Points, in no order, along strands that fork, close into loops and pass close to each other.
(in the rows, 128 means zero)
Points whose rows are less than 168 apart are linked; no others are. Some points are linked to none.
dode: [131 142 174 132 146  89 120  76  88  47 142 165  80 143 130 128 191 161
  96 131  68 130 207 188  94 138 137 121 125 139 118 150 138 163 108 111
 151  80  96 140 102  86 152 143 165 120  75  93 113 123 128 124  86 181
 143 165  90 155 132 143 102 123 108 125 171]
Ribik: [116 125 159 107 189 131 128 111  77  97  80 130 133 107 159 127 153 204
 189 110  76 136 206 151  64 100 109 117 154 177 197 130 102 114  76 110
 210 128 164 127 140  98 155  97 162  91 100 165 155 143 147 112 109 127
 104 115 120 158 168 144 180  99 147 133 154]
loma: [144 152  71 171  99 135 147 115 156 132  93 105 105 111 130 141 138 108
 121 132 170 119  90 117 140 117 150  81 148 173 117 116 146 133 188 162
  77  86 114 126 134 178 100 195 114 173 150 127 138 112 117 123 164 150
  90 177  99 146 106  97 109  96 128  73 113]
Risin: [ 80  70 165 175 118 122  97  78 151 144 142 151 112 130  86 134 110 169
 121 151 118  86 170 151  62  88 143 126 100  54 119 126 146 143 113 128
 128  85 157 123  80  81 139  90 122 132 136 153 174 200 169  89  96 155
 133 196 203 129 203 149 141 158 150 147 122]
vadi: [143 125 102 139 115 176 136 170 175 155  89 102 134 133 145 124 135  87
 136 149 158 125 107 119 168 129 152 145 138 140 126  92 143 128 205 131
  90 119 120 140 144 145  98 172 122 153 134 110 123 122 106 135 145 127
 108 115 122 117 112 142  97  74 152 110  73]
mis: [ 66 147  82  95 169 127 101 102  87 145 168 133 183 101  82 130 131 156
 138 139 168  77  70 124 151 146  80 142 138  97 115 158 111 107 144 135
  51  89 106 108  62 146  57 165  86 150 189 124 150  96 133 147 187 169
 170 138 179  78 144 179 146 193 169 129 121]
Laku: [133  91 115 160 112 149 117 113 174 125 116 133 118 115 122 141 145 111
 141 158 111 123 151 123  77  83 119 151 126 159 104 134 181  87 139 125
 144 193 156 166 142 119 125 122 145  86 106 173  85 134 116 136 100  86
 131 105 143 126 116 128 130 118 130 158 115]
Zini: [138 160 165 145 139 120 139  98  80  46 112 181 116 145 136 130 178 146
  99 118  89 130 170 164 113 153 146 110 121 134 110 145 119 154 106 119
 145 105 114 136 120 115 166 132 146 126  81  99 101 123 131 143  99 187
 149 145  67 145 137  97  89 118 113 113 160]
Mir: [150 114 130 148 130 142 124 135 174 135 129 127 111 105 129 168 157  91
 135 152 104 117 142  88  99 100 120 165 117 151 109 145 163  95 160 116
 167 216 140 170 155 107 120 141 148 116 134 169  87 113 111 158  92  71
 148 131 121 125 103 139 132 100 115 173 114]
rep: [143 148 160 131 104 131 164 157 143 129 100 143 164 133 133 107  99 139
 117 140 128 171  96 130 136 146 160  93 128 116 149  84  96 113 107 100
 125 129 139  99 161 122 161 114 114 130 146 120 171 137 168 136 140 131
 141  92  89 129 151 104 120  82 112 107 105]
ginu: [160 150 175 148 169 172 149 169 152 126 148 116 152 102 168 148 104 124
 153 123  55 107 101  90 180 157 170 142 137 124 158 155 106 114 173  92
 191 179 131 148 172 135 189 130 165  76 138 136 101 116 120 124 106  79
 156 150  85 109 114 109 117 104 107 127 105]
vukos: [167 145 180 123 133 141 134 164 177 130 118 124 145  98 134 129 101 137
 141 130  86 146 106 116 150 143 162 130 130 132 145 133 115 103 137 102
 163 189 142 150 185 124 171 122 152  76 146 164 135 112 138 132 105  74
 149 112  93 113 122 116 134  91 120 141  93]
nav: [131 173 135 148 134 126 137  88  83  54  99 173 123 129 147 133 167 132
 101 106 126 135 131 143 131 155 158  94 108 135 101 138 118 162 128 129
 149  97  84 124 128 136 140 154 109 162  95 121 120 105 122 139 104 207
 129 161  56 126 150  79  93  94 112  86 143]
rar: [122 136 163  81 119 118 150 152 132 165 152 122 163 162 100 102 115 133
 112 141 151 184  69 132 161 138 133 103 111 100 154  78  97 108  86 107
  96 123 130  74 162  96 140  81  98 124 191 104 174 136 186 112 170 102
 138  86 179 127 135 161 166 134 101 159  96]
rumod: [106  98 114 173  88 158 111 145 164  86 129 162 125 116 120 180 115 113
 172 150 104  95 161 155  76 106 112 136 166 111 125 141 149  75 147 143
  82 143 146 183 128 133 146 100 140  92  90 125  61 191 153 132 117 137
 148 157 180 100 140 116  49 218 188 157 135]
luro: [127 141  62 171 134 125 123 130  70  90 149 142 114 129 181 151 164 102
  94 118 103 123 137 115 157 175 109 120  93 164 129 163 165 134 123 129
 163 143  75 110  78 145 107 161 153 179  42  92  85 106 122 151 120 174
 150 202  78 117 119 113  68 161 100 133 168]
nez: [132 152 121 181 118 148 144 104 109  64  93 137 133 104 153 140 136 123
 114 117 136 119  96 108 174 154 170 104 118 156 126 116 139 143 149 139
 149 108  83 133 138 165 142 154 124 180 111 120 123 106 113 125 126 178
 116 186  54 129 140  72  91  76 135  75 135]
fop: [120 119 136  93 102 128 123 182 173 171 125 116 140 159  94  99 124  94
 119 153 170 147 103 139 171 129 135 158 132 104 136  83 132 137 149 134
  94 132 144 115 134 148  95 126  98 118 166 109 144 140 127 121 152 110
 138  59 160 112 129 158 147 113 135 147  85]
let: [118 160  65 149  97 111 147 115 133 151  96 136 127 134 109 116 132  96
 112 132 186 114  91 116 118 109 127  86 144 145 110 115 151 146 172 169
  66  68 137 112 135 167  95 189  91 160 163 140 149 121 130 138 171 153
  92 134 141 145 129 111 121 136 125  77 106]
Temek: [166 136  87 119 111 130 110 128 108 194  94  95  91 106 157 134 104 109
 121 112 137 106 111 104 160 158 110 133 109 133 108 180 102 154 134 174
 145 137  60 129 112 136 100 173 139 205 123  88 138 111  88 131  79 126
 120 169  83 120  73  98 113  75  77 133 165]
lesu: [132 133 141 151 147 192 155 155 155 129 107 100 158  97 176 128 112 125
 167 133 112 123  83  77 198 159 169 134 130 128 144 100 131 119 198 123
 154 132  98 143 155 140 145 138 139 145 103 109 104 109 119  94 132 128
 112 152  65 125 115  97  94  62 158  94  95]
zoki: [ 76  79 144 176 118 134  91  86 124 128 100 153 115 119 117 131  95 169
 156 133 141 100 186 153  60  90 108 126 111  73 133 100 150 136  89 125
 167 105 159 156  95  97 137  86 123 125 123 164 156 219 156  78  95 137
 115 170 213 133 215 148 163 131 163 147 125]
Nadu: [139 134  82 180 111 196 146 153 152 124  85 130 133 140 178 135 146 102
 130 153 123 105 112 103 155 129 158 138 125 158 124 108 159 103 189 102
 109 137 112 143 139 167 118 156 135 149  90 129  86 127 117 155 126 130
 124 151 122 114 120 120  66 106 155 122  98]
tasi: [118 162 126 118 116 116 173 106 116 114 102 157 152 134 119 115 132 116
 100 128 159 149  96 117 133 126 142  80 123  96 124 109 101 151 135 123
 106  75 141  70 154 114 125 140  69 170 160 128 174 127 168 123 156 176
 102 111 113 141 175  88 143  98 108  87 117]
dosif: [127  95 107 143 143  85 111  71 100  85 148 119  61 122 147 126 156 175
 130 135  92 136 182 156  69 110 100 132 119 190 125 122 179 122  87 101
 195 119  80 131  79  88 128 139 172 142  78 128 110 135 124 116  84 135
 120 156 100 181 134 157 149  97 135 121 194]
bov: [ 86  63 121 122  72 123  89 130 149 177 175  71 103 145  96 135  84 150
 153 108 190  98 147 143  42  70 107 173 164 102  66 118 161 125 110 136
  89  96 140 124  69 155 113 133 111 130 151 134 166 144 109 131 147 134
  89 123 186 147  92 181 159 199 139 127 120]
pek: [151 118 114 141 208  52 140 117  52  88 201 122 100 103 158 141 103 124
 123  74  49 157 210 157 132 146 131 117 122 148 186 184 130 134 102 128
 191 164 101 128 122  98 102  77 151  95  68 128 109 104  88 122 141  91
 131 188 124 146 138 112 150 197 132 126 154]
Kuze: [159 156 151 150 190 131 142  92  81  47 168 164 111 109 107 161 148 127
 104  95  38 115 198 130 122 157  90 129 132 159 168 155 129 132 100 129
 123 144 162 163 167 107 156 126 191 106  61 134  70 152 127 125 154 111
 128 151 100 165 140 102 116 171 126 123 171]
med: [125 119 154  81 117  97  88 156 199 113 117  94 100  82  81 162 149  96
 155 100 199 145 140 113 145  94 117 160 111 117 116  96 121 132 144 142
 142 196 174 176 162 113 114 100 116 103 166 189 117 100 111 134 107  62
 135  80 165 136 145 178 188 108 163 185 110]
seko: [142 126 151 104 215 122 136 112  71 101 109 128 156  90 148 136 126 189
 164  87  55 146 182 147  88 117 123 113 134 183 194 166 112 113  90 137
 198 167 153 129 161 107 168  87 171  71 106 177 133 105 121 137 112 108
 127 128  99 134 143 126 160 132 140 118 153]
bak: [131 138 114 174 168 192 157 148 114 111 126 119 149 117 199 146 131 130
 157 126 100 102  88  61 203 178 159 146 121 136 147 137 141 128 176 114
 188 145  89 143 133 158 142 142 152 146  70 108  73 116 109 107 133 130
 126 193  76 138 118  82  81  96 136 120 126]
tos: [ 93 109  85  92 109 127  92 149 127 180 143 115 156 145  93 123  99 121
 137 120 185  97 123 147 103 109 107 148 169 113  93 143 140 138 154 139
  52  91 135 104  66 177  73 155  94 132 167 123 143 115 114 155 162 156
 116 100 188 101 122 176 139 213 145 104 109]
Mez: [126 133 146 133  94 139 144 164 178 144 109 133 155 143 123  95 110 100
 121 157 134 152 107 133 150 132 151 131 135 122 133  82 131 114 136 110
 108 149 147 122 150 140 124 117 109 117 134 127 146 143 150 132 138 103
 146  72 121 124 136 128 128  90 135 138  80]
risi: [125 117 106  67 159 129  89 161 101 177 136  81 144 147  81 121 148 139
 146 131 198 104  96 140 211 161 103 184 132 112 137 153 113 142 162 142
  84  95 155 125  41 170  86 173 115 134 195  90 141 121  77 118 168 138
 152 104 218  50 131 175 148 159 163 145 123]
kam: [136 134 115 168 145  99 132 120  90  57 175 149  79 148 150 163 173 124
  95 118  51 120 197 132 118 154  81 132 103 150 130 151 163 124 111 136
 135 130 100 135 105  99 135 138 174 138  42  98  51 142 132 137 137 146
 143 173  96 158 131 135  83 190 107 137 196]
Senek: [143 168 167 171 134 152 164 125 114  73 116 169 152 127 117 149 126 122
 117 136  77  99 147 126 157 136 133 118 155 140 179 129 113  99 112 110
 122 166 170 171 181 143 182 109 162  95  77 143  95 153 159 141 143  89
 162 119 121 125 142  76 120 122 140 146 112]
Pavi: [111 126 131  59 131 108 100 162 106 191 156  98 143 182  82  96 157 105
 137 130 204 103  75 132 190 124 112 173 125 104 147 125 113 150 146 148
  92  98 137 107  86 166 105 156 100 137 178  90 152 116 100 115 147 123
 155  73 216  80 117 177 168 158 138 168 131]
Pefu: [106 170  94 106 126  91 172  88  89 153 121 164 132 142 104  98 129 104
 116 130 182 114  83  90 112 123 100  77 125  93 115 132 122 156 146 151
  78  62 145  65 157 119 109 172  59 159 161 134 168 118 164  91 177 168
  83 125 163 155 150  99 166 138 104 101 132]
garo: [158 140  93 150 111 135 114 124 132 174 100  84  95  93 155 126 116 114
 122 119 143 115  86 104 170 149 138 100 123 163 117 167 114 151 156 185
 112 114  61 137 121 153 105 183 128 201 133  97 143 105  88 120 115 134
 101 197  80 130  73  84 114  75  97 101 146]
dor: [132  95  88 147  81 159 109 142 185 146 109 114 124 153 123 124 114 100
 130 147 157 126 137 144  73  85 133 148 146 129  78 110 161 108 148 127
  86 132 139 126 102 148  93 134 111 119 128 127 118 135 110 170 108 127
 119  96 153 114 104 146  97 147 138 126 111]
popi: [163 115 140 125 106 130 107 163 190 159 111 119  96 129 112 137 129  89
 128 142 149 132 124 109 112 110 125 173 124 124  96 109 122 110 152 130
 128 187 135 161 154 112 116 133 140 120 144 150 125 101 109 157  96  73
 131  96 112 145  86 157 127  86 122 170 110]
Fezog: [138 154  52 167  98 153 127 103 144 119  87 133 110 114 159 132 146 100
 100 123 145 123 112 122 120 116 138 101 127 182  95 134 151 125 157 151
  97  99  98 113 105 156 105 179 122 176 111 131 121 113 112 166 110 164
 108 160  90 127 113 103  82 116  99  97 139]
sepil: [ 55 137  92 116 156 123 125  85 100 150 170 150 176 119  88 116 117 119
 126 140 162  82  85 112 126 128  94 126 126  64 106 129 135 135 153 126
  61  74 125  72  93 123  69 138  74 141 188 126 150 123 158 152 164 174
 163 127 179  98 155 166 153 185 140 121 108]
Sadi: [111  80 116 148 106 143  94 133 195 124 123 117 125  98 104 143 127 108
 166 143 154 135 172 136  84  74 131 163 127 125  96 122 170  96 137 133
 140 196 169 177 125 125 108 105 116  73 118 187  92 143  96 126 115  98
 134  98 177 111 126 146 154 137 164 167 102]
Momi: [ 98  97 147 168  90 109 127  76 144 116 123 159 106 140 113 119 127 141
 110 159 124 103 171 145  67  90 151 115 133  76  81 114 155 137 117 120
 121  74 176 112  93  92 159 108 116 116 126 133 158 185 166 137  95 165
 130 134 174 135 180 123 110 143 137 126 133]
Gopi: [176 125 114  82 135 104 135 113 104 147 122 115 100 116 154 117  86 147
 124 125  89 155 111 140 133 174 134 146 104 124 111 169 107 141  92 119
 189 166  70 115 125 129 128 122 145 126 140 101 139 109  86 125  77 106
 137 144  64 125  65 114 118 103  72 121 177]
pap: [169 137 182  88 112 116 114 179 179 163 118 106 147  99 118 121  91 158
 136 134 116 182  98 129 152 144 169 109 116 104 161  98  90 103 112 113
 132 170 148 129 184 109 169 104 138  82 169 165 160 120 171 111 143  89
 146  88 119 119 137 152 145 101 115 148  76]
Gak: [114 118 145  78 120  86  90 148 207 133 133  96 123  93  78 143 140 113
 142 121 176 172 151 120 165 112 137 170 106 106 135  97 128 138 128 138
 129 194 190 145 135 126  99  83  98  86 165 183 119 135 102 105 134  79
 162  69 188 104 150 163 196 122 172 188 103]
gof: [146 129 163  77  97  96 129 184 143 207 124 118 133 178 111  91 120 106
 107 125 172 146  82 129 121 110 122 109 129 127 122 112  98 153 125 147
 113 112 114 112 163 133 150 118 107 146 163 125 177 109 145 116 127 117
  94  82 131 138  97 134 140 107 102 134 111]
neba: [125 120 134 146  93 117 135  80 138 100 112 159 103 141 138 105 149 135
 102 140 133 133 159 139  64 102 138 113 143 141  77 113 144 135 101 114
 128  78 146 109 107 109 151 136 125 128 112 124 148 144 143 156  93 157
 122 112 108 151 147 115  93 110 116 110 154]
Tukas: [134 147  84 170 122 148 129  96 107  94 122 114 113  81 162 132 128 121
 112 114 128 126  82 105 173 173 150 108 108 171 113 157 139 154 137 156
 148 122  58 127 111 173 108 171 124 186 116 101 127  95  97 124 115 166
 118 214  53 123 105  83  94  85 112  92 148]
Vuli: [145  96 106 131 167  54 141 109  75 112 185 123  92 113 149 130 113 136
 116 116  61 160 179 148 124 163 123 135 108 152 135 179 162 136  98 106
 201 184  89 102  88 105 107 116 162 108  70 121 106  97 100 123 110 107
 152 171  78 140 105 115 140 152 119 129 170]
guv: [143 166 171 171 152 178 158 158 137 101 143 139 159 132 151 150 133 116
 132 130  70  84 117  98 182 139 142 134 155 150 181 146 116 112 155  98
 147 177 147 177 179 159 182 120 165  90  87 149  85 143 142 132 140  65
 159 140 101 119 127  93 109 120 136 144 103]
tulim: [133 109 143 145 134  84 104  66 103  53 123 143  48 137 130 128 174 180
 116 144  83 128 200 178  63 101 120 127 122 162 132 129 163 146 103 108
 172  78  96 148  92  85 147 150 180 137  87 123 111 152 129 109  81 152
 117 164 125 170 153 171 134 110 134 123 190]
lezuk: [ 93  83 144 158 117 131 114  86 134 121 102 150 128 108 130 106 111 164
 165 138 137 123 180 138  75  86 115 120 129 118 124  91 157 110  73 124
 167 125 184 146 116  97 141  85 127  98 115 161 148 185 150 103 103 117
 106 117 197 146 195 134 170 108 157 146 119]
mataz: [118  78 115 104  97 121  94 153 181 169 147  89 126 140  72 131 113 115
 141 150 191 137 147 145 107 106 118 186 137  93  95 108 150 136 132 131
  83 157 171 132  92 147  88 103 108  98 155 132 132 137  92 134 149 117
 139  78 181 108 101 174 152 169 166 159 114]
bopo: [ 74 160 132 102 146 137 171  96 106 120 152 145 175 157  99 105 119 107
 125 148 163 139  48 112 177 139 117 111 112  81 153  91 107 126 136 111
  98  78 126  63 155  93  91 112  70 145 210  96 152 137 181 121 165 136
 144 105 180 116 159 147 171 134 113 116  98]
tep: [ 88 102 122 114 121 111  86 127 200 124 137 107 155  80  94 151 129 108
 166 122 170 151 178 140 136  77 139 158 119 113 133 119 142 120 135 136
 140 200 194 167 121 132 100  82  96  72 135 201  94 154  84 106 132  94
 167  98 199  71 158 137 192 139 182 179 101]
nas: [140 114 119 181 140 119 141 109 110  92 143 154 100 138 146 145 169 129
 102 142  66 118 167 128 100 132 101 129 118 175 131 158 171 108 107 124
 150 155 126 146 124 115 149 126 176 117  60 136  60 137 129 145 108 110
 143 143  99 151 121 110  96 148 118 136 179]
ziku: [ 88 117 160  57 111 101 116 133 102 196 192 111 141 197  88  90 142 107
 117 125 196 117  80 114 149  99 102 152 123  97 123 116 123 144 107 135
  92 118 131  86 108 146 136 103 104 125 170 100 157 105 124 105 155 115
 121  78 213 101  93 171 200 174 122 185 123]
zifov: [163 151 168 131 127 125 159 132 100  98  98 157 152 122 135 108 117 178
 126 132  96 173 120 138 111 159 169  99 130 123 144 123  99 123  84  99
 153 142 129 116 148 119 183 112 130 107 123 121 166 121 138 156 116 141
 150 124  69 135 138  96 105  99 125 104 139]
gavev: [134 130 153 111 130 165 132 189 180 156 112  84 154 103 151 125  97 119
 175 135 128 153  79 101 202 159 165 119 131 100 151  87 103 133 190 148
 134 114 106 144 170 119 149 137 126 142 151 102 122 108 146  71 141 136
  99  99  78 122 118 121 107  59 145  87  85]
miv: [150 138 167  83 117 112 133 158 148 177 122 104 159 116 115 110 106 175
 117 131 128 203  94 124 134 136 154  94 107 111 159  80  87  95  76 114
 115 160 151  95 179  83 158  70 123  92 173 152 183 129 185 111 172  89
 134  96 153 130 144 156 158 117 116 159  86]
vufe: [101 134 153  73 101 101 150 143 106 207 157 131 144 207 113  83 127  98
 103 117 195 116  88 111 120  93 101 108 137 127 118 115 119 150 109 142
  86  96 133  85 137 140 139 122  89 140 161 114 175 104 145 116 155 120
  90  84 175 132 109 140 171 149 101 137 123]
foval: [147 119 143 126 231 100 144 107  55  81 155 125 131 101 152 139 120 166
 150  78  42 138 205 169 108 131 114 124 125 176 189 177 118 130  99 138
 191 159 126 130 149  98 137  86 172  88  91 159 110 105 104 131 122 108
 123 155 101 159 143 121 160 165 134 114 172]
vos: [ 97  57 128 107 102 111  81 128 162 174 157  66 100 139  77 138 108 136
 156 117 202 121 147 138  80  89 113 192 132  87  75 107 161 139 106 146
  98 131 163 156  90 140 117 109 110 122 141 145 149 137  88 109 151 120
  97  86 198 141  80 186 187 174 161 157 116]
rek: [ 81  92 104 112  95 130  96 144 148 161 176 106 149 128 100 151  78 142
 155 108 163  89 150 150  49  87 105 145 183 100  72 135 153 125 134 128
  60  89 131  86  52 160  85 151 104 134 164 131 161 130 139 155 133 179
 111 128 176 121 138 170 121 222 152 110 125]
mobun: [149 161 151 160 183 159 152 137 108  95 187 140 149 116 124 172 147 101
 101  93  46  87 128  98 167 137 113 130 152 168 190 183 120 125 126 113
 152 179 166 181 185 144 165 104 193 113 102 153  79 148 119 132 155  53
 144 165 113 141 126  91 121 162 119 129 129]
Gazar: [ 91 136 146  81 127 130 153 152 122 157 152 123 172 165 107  98 125 107
 127 142 165 158  47 120 210 137 125 107 124 106 173  89 112 118 130 128
  97  88 110  84 147 123 105 126  81 148 199  87 154 123 180  94 172 123
 130  88 179 118 151 159 166 119 106 121  93]
kiful: [130 139  98 160 159 126 144 135  60  82 156 146 116 134 181 133 126 109
 108 123  88 131 121 125 174 203 127 126  98 136 137 156 138 158 111 119
 191 155  66 110  99 154 105 136 138 138  75  82  90 106 106 132 109 158
 154 198  65 119 117  88  89 135 101 119 153]
Bevot: [145 101 118 112 139  89 124  93 108 131 143 133  99 115 144 117 122 152
 117 134  78 158 143 134  91 146 117 142 118 170 102 160 140 120  87 109
 187 162  95 122 103 104 120 121 165 124 101 127 124 104 106 140  84 110
 138 141  63 157  79 118 127 102 106 126 167]
Buv: [125 155  85 172 121 150 129 113  93  65 118 155  95 156 170 165 188 116
 100 127  93 113 152 127 138 142 101 125  99 155 110 149 160 115 136 142
 131 112  96 126  98 131 141 152 158 162  58  96  56 128 131 165 106 181
 137 173  98 125 129 114  54 171 107 132 178]
lusu: [145 132  70 135  90 161 111 129 163 178  87 121 108 149 145 128 126  94
 111 118 165 120 127 131  88  91 121 131 142 164  85 119 139 120 156 149
  79 112 112 124 105 143  88 167 119 162 127 119 125 112 104 170 107 131
 101 118 128 131  83 130 100 125  96 112 116]
lef: [151 138 163 110 109 152 150 177 140 136 106 112 169 114 154 111  80 166
 140 134 128 174  81 125 162 165 174  87 117  91 174  89  62 113 112 110
 142 114 120 110 162 123 174 117 109 129 174 109 173 129 162 104 153 153
 120 108  81 114 135 113 116  94 104  80 109]
Meke: [146 146 168 151 146 141 136  78  97  48 115 173 108 113  99 152 156 136
 110 111  42 117 202 140 118 152 118 122 138 125 152 142 122 127  97 135
 106 128 178 169 153 100 176 125 183 104  64 123  77 183 146 126 131 137
 134 128 131 153 143  91 120 143 129 136 155]
gusi: [137 173 145 119 116 116 157  90 106  85  98 163 133 131 144 112 156 138
  95 114 137 154 131 140 104 131 165  85 128 107  99 138  89 162 120 111
 129  77 124  89 139 117 140 144  87 165 127 126 166 123 147 129 126 204
 119 124  76 135 164  83 113  91 103  89 134]
Reko: [163 137 140  57 104  93 135 111 110 156 119 124 106 130 153  89 108 181
 115 118 133 175 107 154  83 130 136  96 136 136 102 158  68 153  62 120
 159 104  74 128 139 115 154  92 127 133 153 113 184 100 115 128 112 133
  93 124  65 141  81 113 115 112 105 107 172]
Depa: [180 139 118  94 120 112 118 136 120 180 100  99  99 127 165 117  85 134
 135 117 129 125  92 124 160 158 122 128 106 112 111 173  73 152 115 160
 168 135  54 133 144 136 127 136 127 167 151  89 147 109  90 117  67 118
 113 136  77 122  67 101 114  81  69 111 169]
Vug: [ 94 141  65 123 104 115 128 117 121 171 119 140 133 136 119 115 103 106
 127 120 187  94 120 124  84 101 113 106 153 117  94 124 156 141 160 159
  59  63 146  89 110 155  90 169  80 141 160 137 149 126 133 151 156 161
  94 110 167 135 137 136 120 188 117  92 115]
linep: [160 142 158  62  98 102 146 157 113 182 122 120 135 159 146  93 105 156
 112 122 163 172  87 137 100 120 131  74 129 130 121 138  61 158  85 125
 128  93  94 106 159 122 168  99 105 142 169 122 192 110 142 110 137 137
  73 112  96 133 101 106 120 115 100 109 151]
tesev: [143 111 135 122 114 109 134  99 135 127 117 146 106 124 143 103 131 156
 112 135 112 154 130 136  73 119 130 126 134 172  89 125 136 122  80 114
 159 132 120 129 121 104 143 116 152 116 108 133 146 113 130 143  90 117
 119 108  72 167 102 115 114  91 115 119 159]
marat: [137 141  94 189 143 193 154 149 118 101 102 140 139 149 188 157 168 119
 122 137 101  93 111  85 174 153 135 145 116 151 149 136 146 108 167 101
 151 141 104 161 138 168 133 148 163 151  57 122  59 134 124 150 136 124
 128 181  93 133 133  99  62 122 137 133 131]
kis: [137 136 121 182 136 157 148 140 123 100 119 157 130 155 161 142 154 115
 104 150  80 110 131 109 133 143 128 136 119 158 129 145 154 102 131 106
 152 164 121 143 136 150 150 135 163 122  74 139  73 129 120 155 112 106
 151 141  82 130 110  99  83 127 119 143 147]
leka: [148 128 123  92 129 148 110 212 168 164 113  91 116 139 117 123 154  82
 156 143 184 125 108 131 195 136 128 166 139 115 133  83 113 156 199 163
  93 114 137 130 134 140 104 169 114 135 157  90 124 111 106 115 150 118
 126  77 165 113 123 182 118  85 166 138  81]
nud: [ 95 140  92  80 165 133  92 115  90 159 161 117 172 122  90 102 137 159
 140 130 186  75  56 125 201 151  98 153 136 115 133 175 103 102 151 149
  58  88 114 130  44 167  67 169  90 149 197 120 150 100  91 124 190 136
 159 132 196  56 130 172 160 182 162 136 128]
Negum: [121  97  85 114 103 149  90 176 173 163 128 101 130 150  96 143  95 105
 137 135 182 128 145 162  90 103 123 172 158 110  87 124 146 129 158 123
  64 127 143 123  75 173  68 137 103 119 155 117 127 129  94 160 132 143
 120  90 180  96  99 169 119 183 159 124  95]
pupo: [130 155 159 174 108 142 148  93 115  77  94 178 135 134 100 147 130 124
 113 139  76 108 174 139 136 135 135 111 147  94 144 119 109 105 108 125
  92 131 186 167 156 113 180 102 148 108  78 121  91 185 165 143 131 127
 158 111 152 133 153  73 115 132 143 154 119]
gofet: [150 136 138 155 205 136 146 122  87  89 200 140 138 109 128 167 143 106
  98  62  42 114 171 113 133 139  87 123 131 184 191 186 126 130 108 135
 154 170 160 164 176 120 135  93 190 128  91 158  85 139 113 135 155  72
 122 168 109 156 140  94 136 185 120 110 157]
pesid: [ 98 111 157 140 143 144 126  97 105 105  72 146 130 120 156 117 139 178
 182 127 116 126 202 148  63  93 104 113 141 140 165  99 118 113  71 108
 199 118 187 147 131  94 137  91 140  99 112 165 157 181 162  91  99 116
 102 119 180 148 198 135 186  94 143 151 130]
zek: [150 112 162  91  99  87  98 171 182 161 121 103  93 137  84 133 131 100
 127 135 184 146 119 116 121  98 122 169 124 105 100  93 119 135 138 144
 125 176 155 162 160 115 125 107 128 109 152 161 137 100 123 134 117  78
 124  69 152 148 102 173 160 106 136 182 104]
zuso: [ 56 140 129 119 156 129 152  83 111 135 179 151 172 151  99 101 116 107
 120 151 156 115  92 117 141 134 109 128 114  61 112 106 121 137 126 104
  81  84 135  55 130  87  89  94  77 131 202 105 154 144 165 144 151 148
 169 121 178 114 146 151 165 156 131 132 102]
Dus: [156 124 169  89 115 141 120 207 163 172 123  82 165 118 153 121  82 148
 161 138 135 166  84 123 193 159 163  92 118  82 172  86  72 122 149 128
 131 108 113 129 181 112 163 126 121 118 181 106 147 122 170  69 145 143
 108  86  99 113 120 135 124  87 104  93  94]

A piece is two or more points that can be reached from each other along the links. Count, over all rows, the pieces, the separate loops (a circle has one, a figure eight two, a Y none), the forks (points with three links) and the tips (points with one).
pieces -> 5
loops -> 6
forks -> 7
tips -> 5

How many points has the smallest loop of links through each point below? Write none if it is on no loop.
Senek -> 7
loma -> 8
med -> 8
leka -> 12
neba -> 13
bov -> 6
Temek -> none
mis -> none
